A landscape with many valleys, sampled at points; each row gives a point and its height.
From any point a ball rolls to the lowest of the 2 points nearest to it. It stops when none of these is lower. Distance is the straight distance between rows; heights are no part of it.
Q_977: [170 145 184  95 174  88 113 118  99 142 140 109 123 139 131 143 145 138
 130 123 118  77 101  87 172  93 114  69 127 133 200 123 111 134 110 110
  49 117 154 102 118 124 152 101 143 126 123  72 117 170 145 185  98 117
 168 133  98 111 146  79  50 168]  (h 2.49)
Q_446: [128  47  99 160 167 124 115 127 132 106 121 123  90 140 125 115 148 130
 102 170 133 170 106 173 152 122 137 172 173 114  40 122 134 123 137  96
  89  84 146 114 153 130 105 111 102 128 143 123  93 135  67 117  94 144
 134 155 130  98 120 146 141 145]  (h 7.03)
Q_458: [106 195 112  89 155 149  82  95 144 108 137 172 155 145 141 129 140  82
 125 120 187 147 127  96 184 119 136  87 132 135 131 164  83  87 132 151
 119  91 135 122 155 178 170 110  92 148 150  98 143 148 169 122 166 132
 117 119 109 159  99  89  96 150]  (h 1.89)
Q_888: [ 90 185 114 149 151  97 148 135 127  85 147 130  79 118 155  66  72 101
 172 204 113 144 124 112 110 131  97 154 133  94 125 136 124  97 118 163
 130  78 129 192 140 159 121 118 147 139 154 137  90 134 111 143  88 121
 115  80 100 164  85  97  89 120]  (h 5.10)
Q_379: [125 121 173 109 157 157  73 150 116 108 138 142 148 157 147 123 194  94
 139  62 138 157 111 139 135 163 144 177 130 128 106 160 172 141  79 121
 119 134 130 197 144 126 156 107 124 152 116 119 141  80  97  89 128 125
 106 179  69 121 134  93 174 127]  (h 2.71)
Q_568: [119 104 180 131 157 126  69 152 130 122 132 122 138 136 155 128 151  77
 185  88 143 151 143 120  99 143  97 157 124 125 138 139 160 168  85 116
 131 146 161 157 114  61 143  93 139 101 130 143 130  57  82  82 139 107
 105 174  55 120 150 137 179 115]  (h 1.92)
Q_292: [141 139 143 153 137  81  73  63 123 180 183 126 146  75 141 141 127 121
 135 138 150 107 153 129 143  77  95  87 114 137 181 123 123 199 144  95
  88 170  88  53 134  67 196  85 147 139 107  90 118 102 135 176 161 162
 143 117 128 110 105  92 159 104]  (h 2.17)
Q_491: [123  91  82 140 140 137 161 113 166 124  97 149  98 120 105 123  75 111
 180 141 127 158 176 143  91 114 144 164 162 103  58 129  92 120 155 148
 180 135 149 111 107 101 103 144 115 134 144 150 141  99 127  38 201 102
 116 160 131 137 155 184 178 103]  (h 3.82)
Q_483: [157 116 141 141 137  93 151 166 141 150 122 136  76 147 124 115  88 151
 127 163  90 112 114 111 160  92  96 135 137 101 135 122 117 138 165 119
  80  95 132 134 106 114 116 103 159 145 125 102  95 147 113 156  80 136
 174 121 108 109 144  77 116 153]  (h 4.62)
Q_461: [140 172 117 128 101 132 154 142 198 178  81 175 109 154  98 115  54 156
 149 135 112 119 128 134 169 107  86 105  97 120 180 125  84 134 197 189
 135  97  87  77 103 109 101 102 164 152 124 120 138 116 142  78 151 146
 161  84 115 163 140  79 158 111]  (h 4.58)
Q_418: [151 151 110  80 142 174 190 151  94 111 125  80 109 144 160  80 160 122
  94  82 137 176 124 166 112 161 151 199 107 117  64 152 134 122 127 117
 129 107 112 180 115 180  81 176 121 158 113  88 116 146  83 124 119 159
 105 174 124  94 101 117 145 101]  (h 5.92)
Q_745: [135  61 139 132 121 116 105 176 140 103  59 115 106 174 133 160 157 169
 100 145 125 135 112 174 174 129 118 103 159 178 124  78 126 122 151 134
  84  68 141  72 130  83  72  89 139  71 151 126 155 134 109 150  83 129
 138 138 152 136 181 170  73 175]  (h 5.25)
Q_134: [128  40 130 130 139 106 120 147 113 108  55 107 124 150 141 175 150 170
 134 140 114 126 119 168 143 142 147 107 154 157 117  63 141 108 118 136
 111  90 184 120 132 113 131 120 102  33 172 119 160 114 139 161  98  80
 146 142 168 136 162 198 117 188]  (h 5.47)
Q_335: [164  82 153 149 142 100 125 140 123 128 128 136 123 165 112 182 123 163
  92 163  97 101  94 118 168 119 109 102 151 140 151 111 138 136 132 124
  72  99 128  86 146  84  96  80 142 126 126 138 107 142  99 161  71 138
 165 138 130 122 167 123  79 166]  (h 4.97)
Q_138: [142  70 144 166 124 147 112 146 143 152 140 159 146 134 110 177 113 154
 112 118  99  78  98 128 119 161 147 114 137 116 145 139 170 160 134  95
 141 222 133 138 148 161 174 157 102 139  85 133 136  98 165 100 142 124
 149  98 127 132 117 114 186 101]  (h 2.62)
Q_64: [129 145 180  95 136  95  96  88  85 156 157 118 167 100 119 166 184 115
 103  65 130  84 154  67 126  73 122 100 123 161 186 139 126 155  84 110
  98 158 101 109 105  62 137 100 168 132 102 123 139 156 141 186 142 143
 149 155 130  83 164 112  78 167]  (h 2.59)
Q_179: [163  94  94 132 142 140 159  88 127 136 108 144 103 145 110 107 154 144
 116 150 142 161 109 190 153 118 182 181 137 113  30 132  98 133 164 127
 130  96  95  75 137 144 123 122  94 130 143 131 110 129  88 108 122 157
 132 188 152  92 131 112 178 135]  (h 6.88)
Q_377: [110 137  89 124 125 113 165 117 138 119  93 153 166 137 181 170 110  97
 142 126 132 150 191 144 104 138 108  83 126 171 106 106 114 118 145 184
 170 107 140 108 122 113 127 110 120  79 138 113 165  93 141 104 178 108
 113 131 159 157 118 167 167 129]  (h 2.91)
Q_879: [172 106 170  84 171 169 137 166  99 115 103 157 124 166 118 143 182 112
 141  25 128 131 108 144 153 164 175 184 127 104  82 153 166 107 101 139
 134 137 129 201 115 128 109 122 125 180 110 118 159 102  89  71 152 112
 136 198  88 113 182  76 182 108]  (h 3.26)
Q_59: [175 120 123  91 166 126 119 159  71  73 113  67 124 139 193 135 149 130
 108 122 138 147  88 174 163 186 151  48 115 161 136 119 173  85 122  70
  93 145 184 152 140 192 152 198  98  98 158  58 154 139 134 173  92  93
 108 105 137 143  86 152  45  81]  (h 6.58)
Q_791: [ 77 104 135 152 107 147 124 183 208 163 136 118 141 123  87 123  89 132
  90 114 153 129 142  64  63  84  57 165 110 127 131 135  92 177 120 134
 138 143 149 124 111 116 102 144 133 128  75 134  87 137 162  48 127 163
 113 115 103  96 153 169 157 130]  (h 1.65)
Q_72: [128 160 141 161 110 103 102  85 118 145 179 107 117  90 137  90 104 102
 155 170 118 123 158 144 103 114  86 125 107 116 165 127 146 185 132 102
 120 168  91  93 124  66 157 111 169 146 111 149 103 100  96 152 137 144
 114 104  96 123  97  99 150  88]  (h 2.99)
Q_884: [129  63 115 168 112 151 141 160 134 118 118 173 154 154 111 177 140 140
  62  87 107 115 131 138 113 127 138 168 145 150  63 125 158 148 133 150
 141 140  89 123 137  97  74  94 128 144  87 152 119 134 109  87 127 176
 140 146 148 112 159 136 166 123]  (h 6.59)
Q_301: [111  83 127 132 101 133 148 120  90 150 142 104 156  92 110 123 187 135
  91  97 108 120 149 118  60 116 168 205 135 143  74 109 125 149 105 131
 151 134 116 131 120 118 121 135 111 101 125 146 123 143 119 151 126 150
 128 193 176  68 158 191 151 182]  (h 6.18)
Q_332: [148 100  78 143 115 140 168 118 127 121 105 163 103 159 110 125 114 132
 114 133 114 155 127 161 138 138 155 184 148 109  41 135 137 114 166 146
 149 100  85 120 123 118  57 111 134 177 121 147 122 137  71  81 140 159
 150 154 142 118 141  94 165  94]  (h 6.74)
Q_757: [172  97 140 127 131 161 111 159 129 120  97 180 130 191 130 176 145 133
 119  78 106 124 112 168 178 160 155 112 122 137 116 145 177 132 159 132
 109 141  90 133 136 115 114  99 151 169 111 111 165  98 100 101 144 146
 150 141 118 160 148  40 176 104]  (h 4.27)
Q_980: [ 94 157 103 117 164 138  65  92 164  85 136 154 141 124 114 123 125  76
 122 152 204 173 118 109 175 121 126  72 167 138 120 156  67  73 122 133
 110  97 164  83 173 169 158 113  83 113 174 126 120 161 158  87 158 112
  94 111 108 153 108 158  41 145]  (h 2.61)
Q_162: [116 129 109 180 104 129 105  80 109 166 194 115 139  79 117 109 148 135
  56 183 123 132 115 166 112 118 124 138 105 133 126 120 155 170 154  87
 102 146  77  91 173 151 177 124 109 151  98 140  66 151 104 208  94 195
 121  95 153 121  63 114 144 132]  (h 6.56)
Q_296: [ 85 155 133 122  88 141  98 133 179 204 121 112 174 103 122 135 144 148
 114  94 170 120 152 107 110  78  94  90  85 164 184 113  76 185 140 154
 123 142 118  81 114 140 178 107 128 102 100  90 143 114 203 137 139 178
 111 109 138 139 125 143 186 183]  (h 1.88)
Q_946: [152  71 121  90 161 189 157 168  93 113 112  68 126 135 129 112 189 144
  86  41 149 166 112 150  83 154 181 202 127 124  44 153 133 131 115  82
 144 143 169 178 132 195 112 186  89 124 102  74 125 138 122  81 129 144
  97 200 130  86 125 163 166 122]  (h 5.63)
Q_827: [133 100 194 157 171 125  66 162 151 116 146 118 166 150 164 175 135  91
 142 107 140 100 111 104 117 165  66  80 125 147 179 134 165 171  88 104
  99 182 171 122 136  79 151 110 138  98 102 130 124  77 117  99 110 115
 117 120  55 134 140 134 131 119]  (h 2.77)
Q_40: [120 169 118 119  85 117 154 141 126 107 122 138  96 135 104 110  85 154
 157 164  85  96 116 118 136 131 141 103 122 104 168 110 147  72 135 137
 162 115 133 160 111 131  87 163 158 135 154 189 127 170 126 166 117  87
 127  98 155 158 149 136  44  98]  (h 4.24)
Q_537: [ 61 138 146 111  99 152  79 164  91 102 140  85 105 112 134  66 161 139
 127 119 110 128 103 122 144 149 155 188 127 113 161 129 156  66  84 117
 127  91 117 229 144 163 137 147 151 143 164 143 153 163 140 215  85 121
  95 112 127 134 121 101  67 140]  (h 6.28)
Q_554: [103 134  74 139  87 124 144  68 105 140 148 119 130  69 119 101 132 132
 128 168 125 145 183 146  90 111 163 162 142 124  78 116 116 140 148 119
 159 149  95 103 126 128 145 162 106 120 134 141 122 133 149 158 164 139
 122 137 177 115 106 148 179 133]  (h 6.01)
Q_889: [113 104 107 138 129 155 136 137 112 117 145  73 132  99 159 109 135 113
  87  98 138 162 147 124  62 137 105 154 129 149  95 145 151 154 127  70
 133 153 142 142 123 128 102 169 135 131 105 102 108 146 116 133 126 152
  99 139 143  86  95 164 107  95]  (h 4.94)
Q_814: [138  69 117 132 174 118 158 128 167 124  92 112  69 128  93  98  80 133
 179 164 153 165 121 127 116 116 129 153 162  80  65 127  85 125 137 126
 147 109 199  93 111 132 122 146  98 100 146 130 100 108 110  36 150  87
 132 157 113 115 158 179 139 120]  (h 3.45)
Q_171: [114 107 116 136 156 117 174 145 160 114 109 116  81 131  94  90  93 137
 144 171 129 147  99 106 116 113 109 163 148  85  82 131  81  91 131 144
 130  84 182 140 131 154  80 139 116 124 148 143  82 151 104  69  99 105
 133 139 125 118 137 154  91 131]  (h 3.00)
Q_324: [128  62 113 166 145 118 120 185 140  85 113 158 116 140 138 184  73 131
  98 146  82  89 108 104 106 141 122 132 189 107 100 138 173  94 113 115
 113 158 177 186 155 147 106 157 112 127  96 132 127 141 142 104 109 105
 164  95 143 142 141 128 102 115]  (h 5.22)
Q_942: [139  95  89 160  94 113 164 135 103 102 126 122  88 118 113 119  87 155
 125 185  66 112 130 134 116 145 153 143 162 109  92 108 172  79 138  96
 159 130 122 157 133 128  76 173 134 135 148 178 128 165 111 153 113  96
 135 103 187 124 132 152  72  93]  (h 4.61)
Q_409: [171 133 134 127 156  87 134  82 107 131 135 130 117 118 142 140 118 132
 146 149 126 114 121 140 149 127 144  83 137 127 134 136 128 127 144 105
 120 149 134  97 128 132 166 133 117 124 141 105 135 127 135 159 152 100
 146 124 141 124 124 113 116 114]  (h 3.47)
Q_748: [ 85  99 104 154 132 129 163 156 193 149 105 116 118 122 103 133  78 144
 106 150 132 151 135  76  79  70  65 162 135 118  96 112  72 131 130 161
 138  86 170 108 110 125  80 128 124  98 107 127  93 148 140  75 112 140
 130 126 129 102 160 186 134 160]  (h 2.36)
Q_880: [121  76 142 107 128 165 105 176 120 111  84 123 114 149 119 132 144 168
 141  98 117 108  82 130 166 157 185 148 160 108 117 131 162  77 118 102
 145 117 156 194 135 161 144 147 119 131 140 128 156 118 152 130 121 101
 128 139 145 146 152 118 118 132]  (h 5.73)
Q_78: [ 96 208 123 123 138 102 164  90 132 118 159 150 137 109 174 115 102 106
 141 166 126 128 137  94 102 110 111 132 100 113 144 138 109 118 112 191
 131 108 116 175 132 160 155 103 115 135 126 132 103 127 156 148 113 130
 123 100 108 151  78 112 141 143]  (h 4.67)
Q_663: [161 148 122 126 145 102 181 103 150 192 140 183 120 114  93 167  70 139
 129 101 104  70 140  39 131  68 119 122 134  79 133 176  87 147 152 143
 107 172 109 103  99 126 140 117 146 172  83  83 105 150 167 117 175 133
 207 104 118 115 135  74 164 120]  (h 3.79)
Q_488: [ 68 207 156 133 142 122 138 126 147 109 160 153 153 134 141 123 126  95
 134 157 146 114 107  57  93 122  88 145 111 124 162 131 104 115  63 210
 116  89 139 174 147 154 121  81 115 106 130 170  88 124 137 113  77 130
 114 113  77 160 113 141 120 181]  (h 4.19)
Q_115: [151 136 142 113 104 152 112 159 106 139 135 158 121 153 115 130 157 140
 106  79  90 111 104 142 173 150 164 162 120 103 133 158 173 123 158 110
 116 149  66 190 129 128 121 112 169 213  96 107 154 143 121 158 129 163
 153 119 113 132 129   9 154  99]  (h 3.89)
Q_765: [137 169 122 108 108 108 160 120 128 124 127  82 129 113 161 100 106 125
 160 138 141 145 144 147 119 142 112  77  96 150 163 121 115 138 150 123
 134 136 146 117 112 153 153 176 126  99 143  91 147 122 140 155 126 106
 112  90 148 146 100 147 110 107]  (h 3.99)
Q_969: [149 153 116 114 134 126 199 117 116 125 146  64 142 102 148 112 129 126
 104 126 154 146 134 121  78 125 102  95  96 149 149 130 102 148 130  87
 144 160 156  82 114 161 121 193 112 102 116  89  91 169 139 139 115 135
 107 129 162 100 100 201  84 107]  (h 4.49)
Q_556: [131 166 118 128 167 124 101  74 136  85 146 158 124 145 103 115 122  77
 144 168 180 174 114 131 183 135 135  95 156 137 113 145  81 101 131 138
 130  81 114  53 148 105 110  86 108 146 183 166 123 126  92  94 149 117
 101 150 111 147 134 145  69 120]  (h 3.19)
Q_396: [118  98 157 148 127 167  68 136 165 153 134 135 183 129 110 166 164 132
 109  86 163 108 120 133 141 166 146  88 112 157 161 132 137 172 125 100
 131 181 153 113 149 153 216 142  93 104 101 119 149  89 178 100 157 137
 100 108 125 145 102 142 179 128]  (h 1.86)
Q_402: [100 106 157 129  72 137  46 131  81 142 125 116 158 111  94 135 196 164
  92  96 111  95 124 121 155 122 162 139 122 172 188 103 154 127 111 112
 105 121  89 144 149 121 159 110 144 135 131 146 160 158 161 231 109 151
 134 124 156 125 149  97  96 189]  (h 1.58)
Q_645: [116  60  71 169  97 111 157 143 150 127 122 144 110 112 113 154  82 151
 108 154  85 111 156 116 106 117 142 150 168 111  82 133 149 115 167 106
 156 148 119 141 122 131 102 161 130 150 120 145 137 155 142 119 150 118
 160 100 169 113 138 134 129 110]  (h 4.91)
Q_642: [119  98 127 135 102 159 177 169 134 136 116 129 148 140  98 139 149 152
  86  77 106 116 131 105  78 129 140 183 130 142  94 123 138 126 108 129
 163 129 115 159 121 130  63 154 126 132 108 159 119 151 124  99 109 151
 132 157 165  94 170 170 125 148]  (h 6.40)
Q_598: [131 145 161 118 150  89 122 122 119 118 142 127 102 136  97 133 110 154
 148 182 103  85  83  74 162  98 127  87 141 112 191 125 110  94  97 128
  73  98 167 131 136 150 144 110 120 103 167 147 107 177 156 185  78  86
 166  94 120 151 152 128  34 192]  (h 3.27)
Q_610: [116  70 117 134  91 156 132 122  88 138 123  85 174 100 142 139 198 152
  73  93 123 136 147 166  71 132 162 149 118 185 109  90 144 181 125 111
 134 145 117 111 143 135 151 154 107  86 111 107 135 119 142 172 114 168
 111 158 199  91 121 201 148 167]  (h 5.94)
Q_420: [129 132 148 120 154 121  89 185 143  89  89 113 111 181 161 129 101 112
 190 137 132 136 103 152 186 175 106  85 143 113 165 113 153  85 121 124
 137 106 180 156 133 127 119 126 150 117 164 135 159  82 108  97 122  86
 102 104  88 180 127 124  91  93]  (h 6.31)
Q_650: [130 152 123 143 141 115 154  66 140 190 151 171 151 119 126 138 141 117
 120 126 154 140 161 121 112  80 109 157 109 132  88 136  87 176 139 165
 117 117  84  70 117  95 145  71 125 133 108 110 104 111 111 113 158 182
 146 169 124 101 133 127 217 164]  (h 3.31)
Q_673: [ 67 193 143 161 141 111  94 136 170  98 173 165 141 143 121 134  92  91
 125 174 125  98 138  53  95  99  50 114 133 130 168 142 116 114  86 187
 119  87 131 135 141  84  96  86 156 139 129 196 103 144 149 107 107 137
 102  98  68 160 136 122  77 134]  (h 3.67)
Q_654: [ 99 133 163 148 114 155 113 133 182 158 161 102 154 122  51 111 136 137
 101 121 164 108 109  64  84 107  91 140 110 128 177 138  93 140  96 114
 142 160 138  85 118 105 104 130 114 132 113 180  82 152 150  72 111 140
 104 138 111  94 166 185 104 134]  (h 2.45)
Q_766: [123  90 150  98 148 154 109 153 114 133 142  77 140 110 119 108 182 116
  98  52 166 142 117  88  81 128 127 174 135 137 110 153 117 151  97  66
 129 151 174 155 118 145 126 168 117 129 108 100  98 151 123  91 134 139
 105 181 127  70 142 157 108 134]  (h 5.30)
Q_161: [160 178  73 106  76 132 151  95 120 138 133 149 142 123 123 119 132 128
 107 115 131 142 166 149 144 119 148  91 109 151 137 134 105 121 174 135
 149 131  65  82 116 113  94 141 160 165 136 130 157 158 132 144 179 144
 123 125 174 129 121 112 105 115]  (h 5.18)
Q_212: [119 121 165 164 126 124  85 141 111 114 166  94 140 121 156 116 124 114
 144 134 103 116 121 128  94 152  88 111 102 146 189 112 180 179 102  87
 113 184 125 131 142  89 144 130 150 118 112 152 114  98 107 156  95 115
 110 100  93 125 102 130 116  96]  (h 3.46)
Q_911: [121 131 105 166 133 116 138  83 145 135 141 187 161 126 150 170 133  95
 140 158 130 140 161 146 105 114 119 126 128 155  84 112 131 161 125 175
 143 126 105  86 137  75 142  74 112 107 127 144 126  82 109 102 152 134
 130 146 131 118 116 155 205 134]  (h 3.43)
Q_904: [122  57 111 146 104 155 118 145 101 113  80  82 153 130 140 149 181 173
 100 126 136 136 123 204 115 159 172 134 119 180 109  63 149 138 130 121
 137 112 161 109 144 151 147 152  94  32 152 122 153 113 130 167  83 130
  91 142 185 123 116 218 148 174]  (h 5.70)
Q_708: [160 162 109 111 175 103 147  77  93  71 158 137 110 131 136 121 122  69
 161 159 140 166 116 127 146 150 136 115 152  94  96 149 125 100  97 119
 128 110 131 112 138 110  84 115 116 148 165 164 105 138  60 103 128  92
 122 162 106 123 122 134  56  89]  (h 3.64)
Q_567: [128 188 141 126 168  86 176  98 122  92 128 142 130 139 160 132  99  69
 175 163 138 148 129  90 103 125  92  97 134 119 142 132 110 117 101 175
 137  98 154 123 111  89  87  85 138 110 164 168 112 112  91  96 121  92
 119 147  99 144 136 167  73 124]  (h 4.11)
Q_124: [140 142 106 118 100 103 208 112  96 133  92  88  74 108 169  56 126 171
 149 197 108 164 144 209 138 127 145 182 104 118  79  96 107 133 157 147
 132  63 101 132 118 160 126 144 116 100 167 109 101 127  91 185  74 122
 129 121 158 120  95 137 159 145]  (h 6.76)
Q_321: [128 147 160 115 162 130  78 145 119 104 132 127 106 136 146 113 118 109
 179 127 118 112 105 128 161 160 135 111 128  87 162 151 156 104 115 106
 129 149 151 202 133 141 171 140 139 151 137 118 150  92 137 131 143  83
 116 106  74 161 107  68 120  93]  (h 6.06)
Q_271: [186 164 146 103 145 158 133 142 144  99  95 114 111 170 124 108 112 107
 189 134 172 156  89 178 181 201 142  72  99 116 177 130 141 107 146 100
 159 130 148  92 126 132 119 147 120 137 153 157 151  71  91  56 143  87
  97 128  93 167 125 143  96  49]  (h 6.50)
Q_830: [128  81 119 130 141 155 137 206 151  91  84 126  93 167 142 141  98 152
 131 139 111 128  90 149 149 158 132 158 155  93  88 137 170  82 132 125
 140 114 168 204 140 177  89 151 119 142 111 128 133 118 116  90 100 108
 126 109 118 149 124 119 119  99]  (h 5.50)
Q_196: [162 203 133  46 142 129 198 107  62 102 134  95  93 118 168  78 164 101
 151 109 141 161 124 152 135 167 163 168  99  94 109 146 123  96 106 129
 143 102 107 190 104 181  97 170 123 152 141 102 125 140  87 160 122 114
 122 169 127 116 117 100 104 102]  (h 6.19)
Q_303: [152 134 137 143 134  97  78  84 115 159 156 126 130  89 146 136 128 137
 124 156 132 123 134 156 164 124 137  71 111 136 160 132 134 174 175  80
  93 168 109  90 149 146 213 129 126 138 118  75 135 115 150 183 136 142
 143  86 130 141  74  76 163 105]  (h 2.88)
Q_688: [177  63 141 121 186 127 133 134 118 129 112 154 103 154 113 167 141 102
 137  68 125 131 134 135 129 133 154 164 167 107  41 153 152 134 109 115
 128 153 141 138 114  73  99 109 128 163 109 111 136 102  72  52 165 116
 157 202 101  93 182 108 179  95]  (h 3.69)
Q_352: [ 93  99  85 166  90 124 140 116 129 132 140  78 111  84 132  80 112 156
 131 186 120 154 145 177  86 124 133 156 129 129  96  95 128 142 150  91
 152 136 141 107 140 145 146 167 101  96 142 128 119 127 130 168 101 122
  98  96 167 116  88 189 150 122]  (h 6.26)
Q_309: [121 177  92 115  59 160 123 131 192 159 108 141 122 141  73  94  92 143
 135 124 150 147 149 134 157 119 114  92 112 128 173 132  89 116 197 143
 165 130  87  67 108 117  97 159 171 171 132 144 163 135 157  87 184 153
 114  93 142 158 136 107 127  88]  (h 4.88)
Q_99: [158 158 185  93 159  93 104 102  97 144 179 108 120 110 113 128 137 125
 130  97 125  77 135  34 152  48 103 119 144 110 179 171 112 137 110  94
  72 138 129 125 107  96 130 100 177 154 115 101 112 199 137 196 115 127
 149 152 102  79 133  50  54 152]  (h 1.45)
Q_861: [ 73 141  86 156  59 151 118  96 104 128 150 137 183 100 131 129 160 123
 105 140 137 138 157 161  96 152 156 125 116 163 111  96 152 120 127 153
 166 137  78 129 147 144 148 143 106 111 138 179 148 127 159 169 140 146
 100 105 176 145  86 159 164 135]  (h 5.74)
Q_136: [116 133 125 119 141 126 130 133 172 143  97 166 115 135 115 116  94 109
 185 111 129 146 152 109 124 104 116 161 135 100 102 138 106 134 136 174
 146 123 147 141  98 105 125 100 136 145 129 124 152 100 127  51 181 109
 148 140  86 135 168 118 204 127]  (h 4.18)
Q_465: [124 208  89 101  65 151 137  72 108 108 143 144 160 128 119  97 165 119
 128 141 148 151 139 179 135 171 167 110  97 150 151 116 122  95 146 150
 176 114  50  93 135 136 120 154 122 146 166 181 156 135 125 157 143 145
 109 118 176 158 106 130 120 118]  (h 5.46)
Q_594: [168 138 148 108 126 107 184 137 141 181  97 163 112 154 102 141  89 152
 139 101  98  92 134 104 141  95 124 123 112 109 141 134  94 128 160 163
 123 122 106 108  83 112  89 102 159 164 107 105 130 141 131 105 139 134
 189 140 126 123 169  76 151 142]  (h 4.23)
Q_492: [115 157 150 133 162 121 108 131 179 120 152 140 142 129 100 153  95  96
 118 134 160 114 136  44 101  95  48  92 142 135 181 155  86 127  79 150
 127 130 149  79 119  88  94 106 141 118 114 168 105 158 136  68 133 120
 121 131  75 122 152 158  62 132]  (h 3.13)
Q_253: [146 111 178 109 113 122  85 124  77 143 134 145 188 138  98 199 216 135
  99  71 120  66 111 105 147 140 173  96 137 170 188 107 156 143  82 116
 112 156  98 105 133  88 156  94 132 123 119 165 155 144 145 180 119 140
 154 158 143 111 182 120  87 183]  (h 2.44)
Q_956: [149 121 149 108 139 149  85 179 117  82 127  89 103 139 163 115 111 144
 136 128 130 121  80 152 175 182 154  88 138 120 163 152 180  77 117  57
 124 148 164 200 147 194 147 191 127 143 146 108 160 133 138 141 107  96
  95  83 114 170  92 103  59  67]  (h 6.34)
Q_30: [122 142 151 106  63 129  74 128  86 155 152  95 138  88  99 104 161 163
 116 107  97  84 134 109 150 115 161 125 105 134 208 126 148 122 130  95
 128 161  89 160 105 145 176 165 168 155 126 126 164 164 176 231 132 131
 139  99 163 117 130  71  99 146]  (h 2.48)
Q_86: [102 167  88 150  77 134 139  47 112 167 190 111 145  54 121  72 131 120
  91 168 134 156 165 157  88 100 121 159 100 122 114 145 112 163 159 110
 136 148  57  93 141 133 156 153 110 141 110 148  74 144 111 197 143 184
 109 118 159 106  67 131 165 115]  (h 6.30)
Q_397: [146  57 122 143 165 121  99 144  96  81 113 102 103 143 165 133 159 137
 114 160 134 149  89 188 157 167 160 132 166 122  63 106 159 103 113  99
  89 106 166 154 167 151 122 124  88  87 158 105 134 111  99 136  86 102
 126 138 132 108  94 162 111 136]  (h 6.95)
Q_974: [ 80 163  97 139 116 136 106  83 145 117 147 195 168 134 132 172 137 101
 120 168 150 140 133 109 162 123 160 105 148 152 116 127 111  75 126 176
 132  87 104 116 168 154 156  87  98 116 158 159 150 140 168 140 149 133
 130 101 146 166 120 107 129 168]  (h 0.92)
Q_122: [182 119 139 122 178 129 159 125 149 135 123 153 140 145 130 176 113  91
 136  80 146 131 137 108  99 132 104 112 113 127 113 156 129 173 115 119
 126 176 142  94 105  90  95 115 124 137  94 114 102  90 105  35 165 127
 157 168  87 110 151 135 161  89]  (h 4.10)
Q_109: [127 115 167 114 117 143  76 149  82 112 118  96  94 111 113  85 162 172
 162 131 118 120  80 172 184 170 202 156 138  85 154 106 170  82  90  89
 134 118 138 195 148 169 181 156 106 126 168 149 157 117 136 183  84  87
 114 121 120 146 130 105 114 142]  (h 5.99)
Q_295: [129 186 144 104 120 102 164  98 115 126 124 157 106 123  82 123  80 147
 176 191  92  77 112  76 167 113 134  90 130  91 198 120 100  59 119 176
 137 106 144 125 118 132 114 125 139 110 169 187 127 167 159 163 117  70
 153 107 142 162 162 137  46 156]  (h 3.81)
Q_250: [139 217 128  78 104 119 202  89  53 123 133  74 102 107 160  37 166 137
 149 148 107 165 131 184 124 146 159 175  79 115 131 108 118 108 108 156
 134  87  84 173 113 172 126 164 125 117 173 142 121 144  98 224  91 116
 117 135 152 133  99 132 123 144]  (h 6.49)
Q_8: [105 140 146 131 116 110 114 152 167 143 109 131 102 120 161  97  68 109
 207 137 117 139 159 127 111 114  60 130 130 113 163 116 118 154 157 156
 147 118 162 147  93  96 148  95 164 116 136 115 142  68 135 105 154 106
 123  94  85 162 121 116 184 111]  (h 4.57)
Q_599: [111 177 108 131  95 109 163  82 148 212 161 133 158  80 136 124 120 140
 121 120 152 124 177 116  87  68  95 115  75 135 148 122  75 180 145 159
 126 159  73  77 110 122 155 118 141 125  95  94 112 135 158 150 162 184
 133 122 150 116 107 128 200 168]  (h 2.67)
Q_348: [138 163 153 100  80 154 131 163  71 137 146 129 141 123 133 126 168 148
 108  67  87  87 120 125 124 150 159 154 102 131 174 142 185 123 115 120
 154 167  88 220 111 159 148 164 164 171  95 121 167 137 149 206 123 149
 139 114 142 125 118  54 138 123]  (h 3.30)
Q_972: [114 186 122 127 145  79 170 119 145 131 140 115 106 120 168 114  66  91
 185 152 118 141 176  98  89  93  48 102 121 133 151 123  98 146 112 179
 137 111 144 124  94  73 101  94 170 109 122 119 104 100 117 103 141 127
 118 103 101 135 120 134 130 106]  (h 4.54)
Q_445: [173 105 161 129 141 159 130 170 158 134  92 146 141 186 116 165 114 124
 136  69 132 122 110 150 153 159 105 102 101 140 144 123 152 165 139 126
 125 160 138 103 111  76  91 101 143 152  93 127 146  79 100  46 138 130
 145 137  88 151 175 113 162  85]  (h 4.43)
Q_371: [112 119 131 124 141 134  95 152 180 149 105 131 151 136 139 146 120 141
 125 119 170 135 135 129 136 123  99  89 129 152 153 128  99 155 148 145
 116 123 171  96 141 154 189 118 117  88 116  80 142 110 187 110 143 132
 127 101 105 148 121 134 170 163]  (h 0.89)
Q_139: [157  96 121 137 160  87 126 160  90  73 125  87 111 134 215 138 120 113
 138 155 108 148 103 178 136 166 117  76 130 145 116 104 183 124 124  80
  93 136 176 164 152 148 132 157 111  93 147  92 131 115  98 157  69  88
 101  98 125 142  70 158  90  90]  (h 6.77)
Q_760: [ 85 130  69 136  88 161 152 136 180 138  79 182 173 142 121 179 116 136
 103 101 133 125 186 138 105 119 127 119 117 161  94 109 107 121 149 208
 166 121 104 118 127 131 106 108 132 105 106 122 175 112 177  73 178 149
 123 112 168 152 131 155 204 143]  (h 2.38)
Q_618: [145  93 125 160 134 117 135 128 142 170 166 156 136 103 104 160 103 150
  88 121 108  64 111  77 121 108 140 138 149 109 120 151 144 172 139  99
 108 189 117 128 126 150 166 140 121 162  74 101  96 140 157 126 147 146
 183 104 131 111 110  91 175 120]  (h 3.21)
Q_696: [ 71 148  76 129  73 154 104 115 158 139  91 169 146 130  99 132 126 153
 121 136 136 127 176 138 144 110 155 128 139 156 110 115  86  87 164 196
 163  82  98 113 129 125 144 114 133 124 146 142 183 139 181 131 190 140
 119 112 179 163 145 134 167 169]  (h 1.81)

Where does a ball stop that starts at each point below?
Q_904: Q_371
Q_537: Q_99
Q_196: Q_292
Q_109: Q_99
Q_8: Q_791
Q_972: Q_974
Q_309: Q_371
Q_446: Q_371

Call two points neighbours if one is among the 2 nearest of the other. Go from one point of each pair to the other, from neighbour to neighbour, staying as low as possible. Name the highest point that can't be avoided.
Q_791, Q_371: Q_8
Q_292, Q_402: Q_445
Q_402, Q_99: Q_64
Q_292, Q_568: Q_212
Q_371, Q_974: Q_911
